Each row is a point on a tangle of strands that fork, close into loops and nearly touch. The rows are in no order.
In the rows, zero is written as 128.
Two points are linked if the straight distance between their rows is under 133.
Sofiv: [ 78 159  85 136  72 105 139 126  73 155 133 170 180 182 144 137 153  98
 170 105  96 127 141 165]
girif: [123 119 129  99 103 159 101 179 149 167 161  59 137 159  82 109 146 112
 122 104 141 145 124 107]
fen: [144 135  87  93  86 126 113 130 163 129 130 155 132 126 107 111 146  97
 109 172 107 127 116  96]
vaz: [ 95 128 170 170 154 116 114 143 125  83  84 125 137 120  54 168  93 152
 133 167 136 160 125  97]
basos: [115  82 133 134 154 109 121 114 101  93 107  99 125 152 134 172 142 141
  93 128 113 127 201 149]
neme: [ 63  92 107  84 112 121  69 114 144  96 164 127 132 145  84 124 126 135
 161 163 127 125 140 132]
nefu: [124 139 125 139 184 107 142 205 125 132 112 122 133 142 155 156 173 173
 137  63  93 150 100 147]
rol: [113 146 118 133 117 123 164  94 131 149  95  79 136 155 142 161 132 146
 189  81 130 126 148 177]
vemos: [133 170 134 122 152 159 102 151 145 124 114 102 142 168 134 174  75 169
 145 116 139 132 111  28]
zon: [121 130 172 129 184 142 102 141 124  87 110 177 118 122 123 142 154 219
 108 152 125 161  93  86]
bov: [130 151  96 123 119 132 137  73 107 138 164 129  78  75  67 160  76 140
 105 147 180 149 107  57]
Gamul: [141 168 116 109  87 117 114 128 182  70 108 167 161 150  80  86 138 105
 147 145 127 129 133 135]
voma: [163 166 202 133 198 150 156 173 145 140 157 132  92  99 135 188  89 199
 109 113 129 141  99 130]
Faten: [ 72 158 128 142 144 143 145 156 114 130 108 151 127 137 100 163 201 129
 153  89 118 202 187 142]
Sek: [ 96 109 144 158 144 135 143 119 186 163  95  94 155 126 148 153 138 120
 150 103 144 133 168 158]
Nipi: [117  83 112 129  75 119 120 154 118 150 146 120 151 125 145 113 151 127
  95  99 110 169  57 116]
Gama: [ 87 105 134 112  96 135 107 148 107 141 163 147 179 203 118  92 193  74
 128  87  91 110 122 188]
fogek: [157 116 164 160 154 136 128 142 139  95 144 125 133 124 136 108 147 180
 138 148 127 154 109  97]
Zuvo: [118  88 153 112  77 133 128 115  89 164 120 184 154 179 139  61 178 114
 120 116  98 113 112 196]
riki: [ 96 147 160 154 167 156 127 165 165 152 116  98  68 107 151 108 129 130
 108 126 127  91 120 128]
redi: [197 131 120 179  72 130 150  93  95 152 165 114 132 105 119  92  77  70
 123 120 141 122 128  91]
Faz: [138 101 142  87 100 110 108  77 165 109 153 124 137 138 153 100 111 138
 168 152 147 111 175 179]
nir: [ 81 180 102 120 155 116 139 172  99 124 104 100 153 127 100 143 139 110
 181 103 144 167 172 134]
Bap: [169 136 123 114 112 148 143 115 173 158 108 162 145 154 182  87 139 102
 115  82 105 131 123 154]
kig: [107 151 116 105 142 193 108 169 134 140 145  75 164 137 109 135 118 139
 154 145 124 142 124  74]
fida: [155 144 144 139 103 161 104  99 150 119 114 127 125 126 148  80 139  86
 125  68 107 150 129 189]
nit: [103 116 151 162 124 172 150 137 148 179 110  96 191 158 140 135 169  97
 166 101 102 163 184 196]
Bafaf: [104  82  72 134 143 131 107  99 115 152  85 119 198 132 116 111 190 118
 126 149 149 114 102 128]
Kigir: [128 139 147 109  76 118 191 151 159 139 133 114 118 106 123 140 120 134
 138 142 141  80 156 158]
zef: [199 126 167 184 101  90 166 122 133 140 176  95  99 138 140 101  77  82
 120  99 164  79 141 102]
zene: [174 113 161 170 210 134  89 175 174 148 112  94 114 152 146 163  82 155
 149  90 111 136 131 111]
gusot: [169 125 128 156  61 135 112 116  80 147 111 121 120 110 135 105  93  90
  84 138 112 154 115 130]
mili: [117 105 103  73 156 146  76 122 136  46 171 173 161  86 101 123 164 121
 115 169  84 116 111 118]
mir: [119 126 111 129 129 138 100 162  94 137 142 126 105 125 158 160 175 162
 111  72 104 167  83 127]
pof: [121 140 106 125 101 111 110 135 156 152 154 195  84 120 120  62 124 102
 117 164 165 156 102  96]
bem: [134 162  96  83  64  98 143 139 106 159 129 194 192 173 100 118 137  85
 131 111 101 102 106 171]
tokit: [132 120 185 119 189 141 171 140 127 134 120 126 120 149 140 187 106 191
 127 134 126 113 138 149]
Dab: [149 114 116 159  93 107 113 156 143 100  94 154 123 139 169 134 130 160
 136 135 121 145 142  98]
Bep: [ 82 110 123 155 120 108 103 187 102 128 124 158 128 140 128 110 189 108
 136 121 120 193 174 169]
kif: [140 141 149 164 148 184 136 140 129 132 158  70 102  83 131  88 120  93
 113 124 128 104 104 151]
porig: [152 112  88 127  95 144 123  60 127 115 108 115 108  87  73 167 115 124
  79 107 186 124 129  81]
gak: [100 109  92 130 125 120  92 120 107 197 118 104 114 115 184  82 114 108
 133  98 139 147 123 174]
kalid: [126 116 147 104 158  90 172 138 113 115 126  95 126 121 113 199  95 150
 103 101 138 100 106 144]
vimov: [124 175 129 113 143 183  87 162 125 144 123 107 117 175 116 104 121 114
 166  96 100 153 186 166]
fav: [ 89 106 125 107 130 105 153 110  80 115 125 129 186  99 139 141 143  97
 125 136 103 136 118 179]
kiv: [130 114  94  77 183  98 107  94 152 106  99 181  92 133  91 132 116 104
 107 168 137 111 145 139]
Dugu: [131 152 166 164 154 104  93 132 165 122 112 102  92 132 152 145  59 102
 164  91 142 129 177 168]
nukip: [136 161 195 162 167 149 152 119 119 146 174  99  87  57 157 153  85 166
 125  98 141 131  68 111]
Bok: [131 115 102 100 147 137 102  75 123 105  83 129 112 153 110 144 111 118
  84 169 115 124 175 152]
puva: [ 87 112  66 131 135 139  77 102 112 167 114 107 154  94 153 121 144 126
 110 122 138 114 142 125]
vakif: [137 168 103  86 179 134 135 139 155  48 146 140 140  76 119 102 153 125
 127 144 125 122 101 108]
riti: [166 171 127 203 169 152 113 160 153 146 101  90 120 142 168 154  91 151
 157 108 133 110 118  68]
Fofi: [144 124 157 150  96 139  93 134 199 112 112 107  90 151 147 131 107  93
 155  77 126 153 147 171]
vot: [ 61 139 147 118 200 140 140 153 158 129 106 140  73 138 132 123 155 132
 116 162 119 122 146 132]
Nasov: [140  85 120 115 135 146 140 117  96 108 130 101 142 177 135 129 182 138
  88 123  78 110 179 176]
vasa: [ 72 195 114 114 153 180 123 190  90 141 120  93 163 127 125 160 140 141
 163 146  96 150 155 102]
guse: [129 138  97 108 197 131 140 122  83  93 149 155 128  82 148 111 120 134
 128 172  97 102  65 116]
tupos: [166 121 121 153 141 142 109 100  99  91 210 137  95 132 105 115 108 117
  79 114 132 114 106  62]
Tevab: [170 124 146 150  83  92 129 138 131 102 105 136 214 170 114 123 121  69
 115 155 103  98 130 139]
sisog: [169  88 138 141  97 108 156  92 104 155 104 111  86 139 156 136  73 158
 136 176 159 105 129 100]
todu: [ 92 138 150 149 142 134 124  89 140 165 169 110  95  86 104 149  90 155
 115 104 209 144 111  46]
puz: [139  94 146 120 124  87 184 168 157 127 150 105 114  91  97 152 116 157
 119 144 158  89 117  93]
lav: [151 108 188 160 203 102  94 136 163 119 128 107  87 134 127 139  65 149
 155  87 151 105 149 133]
roni: [164 129 125 112 156 151 138 126  99 163 160 134  98 120 136 116  66 161
 134 161 143 175  92  80]
lefeg: [141 140 132  95 182 122 148 119 104  89 171 170  83  93 144 114  65 162
 110 176 132 147  74  93]
sumip: [115 116  68  64 138 104 133  68 152 110 109 212 161 108  99 139 146  89
 134 182 129  85 161 158]
Vazu: [124  85  96 133  68 115  98 122  99 127 108 137 190 105 111  90 194  85
 118 124 139 105 140 144]
lum: [106 161  88 123 131 151  88 161  99 195  99 141 113 144 160  98 123  92
 137 106 110 168 156 181]
Nolav: [143 105 118 119 113 134 122  96 199 128 105 130 132 151 140  70 146 161
 153 139 156  75 173 129]
bota: [109 127 130  75  82 111 186 116 146 134 125 101 120 171 130 159 162 135
 141 109 137 107 170 184]
ner: [119  94 124  85 127  87 111 145 118 138 173 138 198 193 133 109 171 130
 130  85 112 167 137 191]
dufuf: [ 75 105  97  83 137 141 106 126 111  68 140 156 119 147 101 151 177 132
 137 178  93 131 140 141]
Mib: [122 144 130 148 134 106 119 109 104 125 105 172  80  78  94 140 114 153
 124 160 177 132 124  85]
biku: [110 122 101 128 127 120 175  66 113 145  81 134 109  76 151 130 152 198
 131 153 150 115 108 132]
kot: [175 128  96 141 108 129 118 125  79 114 107 111 134  95 165 127 115 132
 109 129 140 157 124  94]
Lubi: [121 164 116  80  92 111 161  96 164  93  97 191 155 149 105 126 174  78
 140 147 123 116 162 175]
lemul: [155 106 146 159 125 130 120 114 109 107 186 151  73 130 119  74  93  72
  95 143 124 132  67  91]
lize: [137 136 149 125 201 132 151 201 178 138 137 121 161 128 172 156 165 152
 147 107  82 136 160 171]
Ginob: [210 132 120 159  71 133 154 120  94 105  91 137 173 145 124 124 110  85
 105 177  94 120 101 132]
naru: [ 82 104 117  75 140 120 160 130 148 141 153 122 179  86 135 150 112 122
 125 174 115 141 119 160]
sem: [128 152 110  94  95 184 109 145 111 156 143  89 136 163 114  90 144 116
 125  98 116 105 162 147]
fip: [130 161 149 172 152 121 143 112 148 128 143 100  94  83 143 143  90 132
 150  80 162 143  60  65]
vuri: [131 133 111 110 133  71 160 129 136  96 119 156 113  88  87 158 151 155
 113 163 180 111 105  99]
Tugub: [199 121 152 161 110  69 168  77 129 138 145 107  88 146 165 131  52 123
 115 140 141 107 133  88]
led: [107 105  94 134  74  91 149 106  83 136 118 121  88  80 165 102 144 150
 111 127 136  83  97 134]
rofo: [140 104 161 164 113  84 127 118 129 114 180 168  66 113 136  66 103 113
 144 162 166 130 117  79]
tal: [143  96 155 134 108 119 136  78 105 112  98 109  80 113 144 160 110 207
 125 133 158 115  93 119]
Rizin: [ 69 111 160 135 185 118 116 166 152 107 112 123 108 161  73 171 118 139
 112 155 126 116 144 107]
Pel: [105 154 124 105  94 121 148 117  86 132 153 144 174 129 163 144 140 102
 156 110  88 164 152 188]
lugi: [ 89 137 192 161 165 140  76 129  97 107 106 140 144 100 108 174 136 185
 145 139 150 117  94  97]
tasol: [166 163 135 120 154 135 156 160 211 164 114 144 132 132 191 119 138 131
 133 105  94 136 141 130]
zuked: [171 135 155 162 104 177 167 127 158 132 155  59 140  98 134 114 125 101
  94 153 116  87 128 104]
vode: [120 121 112 125  84  94 129 172 122  99 106 159 164 109 103 112 219 108
 106 119 134 156 141 147]
tapav: [ 79 101 139 125 100 126  84  98 128 118 134 115 128 177 147 111 138 119
 164 133 114 119 163 152]
silut: [139 106 104  99  62 137 136 111 100 171 114 204 168 165 101  82 153  87
 111 145  97  73  70 147]
bebuf: [170 140  83 127  64 131 158  52 117 131  95  88 139 115  96 151  80 130
 139 133 168  91 127 107]
gugaz: [171 160 136 161 154 148 138 150  84 133 183 137  60 122 127 145  86 150
 100 129 131 140 107  27]

A piece is all that can be reached along the links. How many separate loops has the piece of each point below (a circle has one, a figure eight two, a Y none), and how many tips (points with one link)?
lefeg -> loops 0, tips 2
Fofi -> loops 1, tips 1
bota -> loops 1, tips 2
Zuvo -> loops 0, tips 2
vaz -> loops 0, tips 3

A tip is a point with one link. Name the tips that can be reached along the links from each point below, in the order of the rows.
bov -> nit, bebuf
Bafaf -> Nipi
Sofiv -> ner, naru
mili -> Nasov, Nolav
kot -> Tevab, led, zuked

Name the points in between on the shortest way along the links from the first point to the second, in order.
Tugub; vot -> zef redi gusot kot Dab fogek zon lugi vaz Rizin
roni; Bok -> gugaz tupos lemul rofo pof fen Gamul Lubi sumip kiv
vode; lav -> Bep Faten nir vasa kig vemos riti zene
lemul; dufuf -> tupos gugaz roni lefeg guse vakif mili
